Points on a hilly landscape, in no order, each with its height.
A climber steps from a point to whichever of its 3 nearest points has the largest rise for the distance, and stops where none of them is higher. Distance is the straight distance between rows; heights are no part of it.
besa height 319: [131 179  75 159 137 132  66 133 120 146  81 134  84  67 162]
rir height 373: [129 123 104 108 169 107 164 114 130 127 155 172 152 125  97]
let height 474: [120 146  80 118 181 122 154 112 139 139 131 182 135 104 118]
gefe height 4: [167  84 200 126  88 130 174 123 143 127 215 173 173 184  66]
vuzub height 561: [178 116 171 167  83 154  92 147 164 146 160 168 102 155 117]
Zube height 610: [166  78 210 146  68 152 141 146 163 123 177 154 138 188 105]
Luv height 497: [115 125 141 145  90 135  92 133 116 133 102  78 106 150 164]
kig height 245: [140 119 149 134 133 120 137 122 131 125 173 160 144 143  96]
mebi height 516: [ 78 131 130  90 138 120 153 115 100  97 101  70 147 109 136]
dako height 492: [ 99 125 144 119 118 115 134 128 103 106 118  74 129 130 135]
duz height 293: [166 114 157 138  99 139 112 125 144 141 171 164 133 146  98]
Moz height 322: [142 134 105 144 151 123 117 124 122 141 145 166 130 116 111]
Kelop height 550: [143 137  46 111 192 123 172 105 152 134 106 187 137 100 120]
veri height 398: [127 111 146 124 116 119 135 121 115 120 153 107 146 134 116]
Fon height 440: [145 164  45 168 178 124  92 127 140 161 112 184 105  83 141]
nulo height 282: [142  88 192 131  77 130 142 133 137 119 179 109 139 180 113]
Gube height 444: [113  84 199 101  91 113 162 123 110 107 171  84 173 171 114]
Zir height 566: [101 169  76  79 172 132 150 115 114 133  49 109 130  69 159]
pek height 80: [164  95 181 118  96 133 144 135 139 135 194 162 151 168  83]
tuse height 419: [104 168  82 137 140 126  93 139 117 126  60 103  97  64 161]
Visin height 327: [136 168  89 153 143 133  65 148 130 148 105 149  87  93 135]
Tul height 588: [106 123 134  82 154 115 174 113 113 102 149 122 160 128 106]
vek height 508: [149 144  39 143 198 120 152 114 157 141 115 204 127  99 120]
Mab height 493: [104 143 105  55 178 120 177 112 114 116  85 104 157  96 133]
gego height 442: [114 160  76 119 186 121 124 116 129 138  84 147 127  80 141]
vad height 341: [178  80 217 169  62 159 128 149 182 134 159 156 116 196 119]
roga height 468: [ 88 113 157  81 130 106 170 114 103  99 131  79 166 146 129]
fur height 547: [113 102 168 140  78 140 115 142 125 135 124  66 116 174 161]
fuv height 470: [ 95 158 101 134 122 129  96 141 106 119  63  74  96  93 167]
lol height 473: [105 128 117  91 167 114 166 112 121 118 133 138 150 112 112]
vof height 436: [116 154  98 133 141 121 103 130 115 120  94 116 112  95 140]
rofet height 496: [115 150  61  85 200 117 173 110 141 129  93 142 153 102 129]
goni height 405: [159  97 187 162  67 145 111 143 152 131 167 138 118 168 122]
gefet height 575: [107  92 187 131  74 133 143 133 106 118 137  47 139 198 149]
migaf height 433: [157 114 167 160  86 153  90 149 150 140 139 131 102 145 140]
zed height 432: [118 146 122 131 128 114  97 132 118 124 107 107 116 118 135]
muzuz height 557: [134 103 173 117 115 112 144 113 122 119 180 129 155 156  96]
Liv height 343: [138 138 118 155 110 140  67 143 129 143 124 133  94 116 146]
Kife height 326: [165 154 107 171 130 134  72 145 131 151 138 174  94 113 131]
paf height 303: [161 137 124 155 128 136 106 134 141 148 159 183 120 134 108]
rutab height 490: [ 99 144 109 139 126 130  96 132 106 117  91  94 106  97 150]
tumod height 379: [136 138 132 141 111 130 103 134 125 133 135 134 110 126 127]
somed height 528: [ 99 100 169 107  96 115 143 118 100 104 139  62 154 163 134]
Tider height 423: [142 128  82 121 189 115 171 116 149 133 156 187 139 115  99]
gati height 509: [ 96 178  67  94 168 138 130 122 112 131  46  93 119  57 161]
Radag height 443: [119 139 112 108 153 121 143 116 121 124 127 129 143 111 112]
letal height 469: [139 160  49 140 186 125 128 121 137 140 106 181 121  84 128]
gita height 540: [128  82 203 148  61 146 143 152 135 129 149  81 115 209 154]
sudif height 526: [127  95 179 152  77 146 123 148 132 124 140  89 115 184 147]
zod height 611: [ 83 145 119 119 120 125 121 126  98 108  76  73 122 103 159]

Call two points neighbours if one is among the 3 nearest of the other. Go from one point of each pair to the other, from neighbour to neighbour, staying as high as possible. Name the lowest point that can't be avoided.
Zir, muzuz | Gube
vuzub, gefet | tumod
Zir, Tul | lol
zod, gefet | dako
Kelop, Zir | Mab
vuzub, Zube | goni

For each start below, name the point where the climber stops.
Kife | rutab
gego | Kelop
Luv | gefet
letal | Kelop
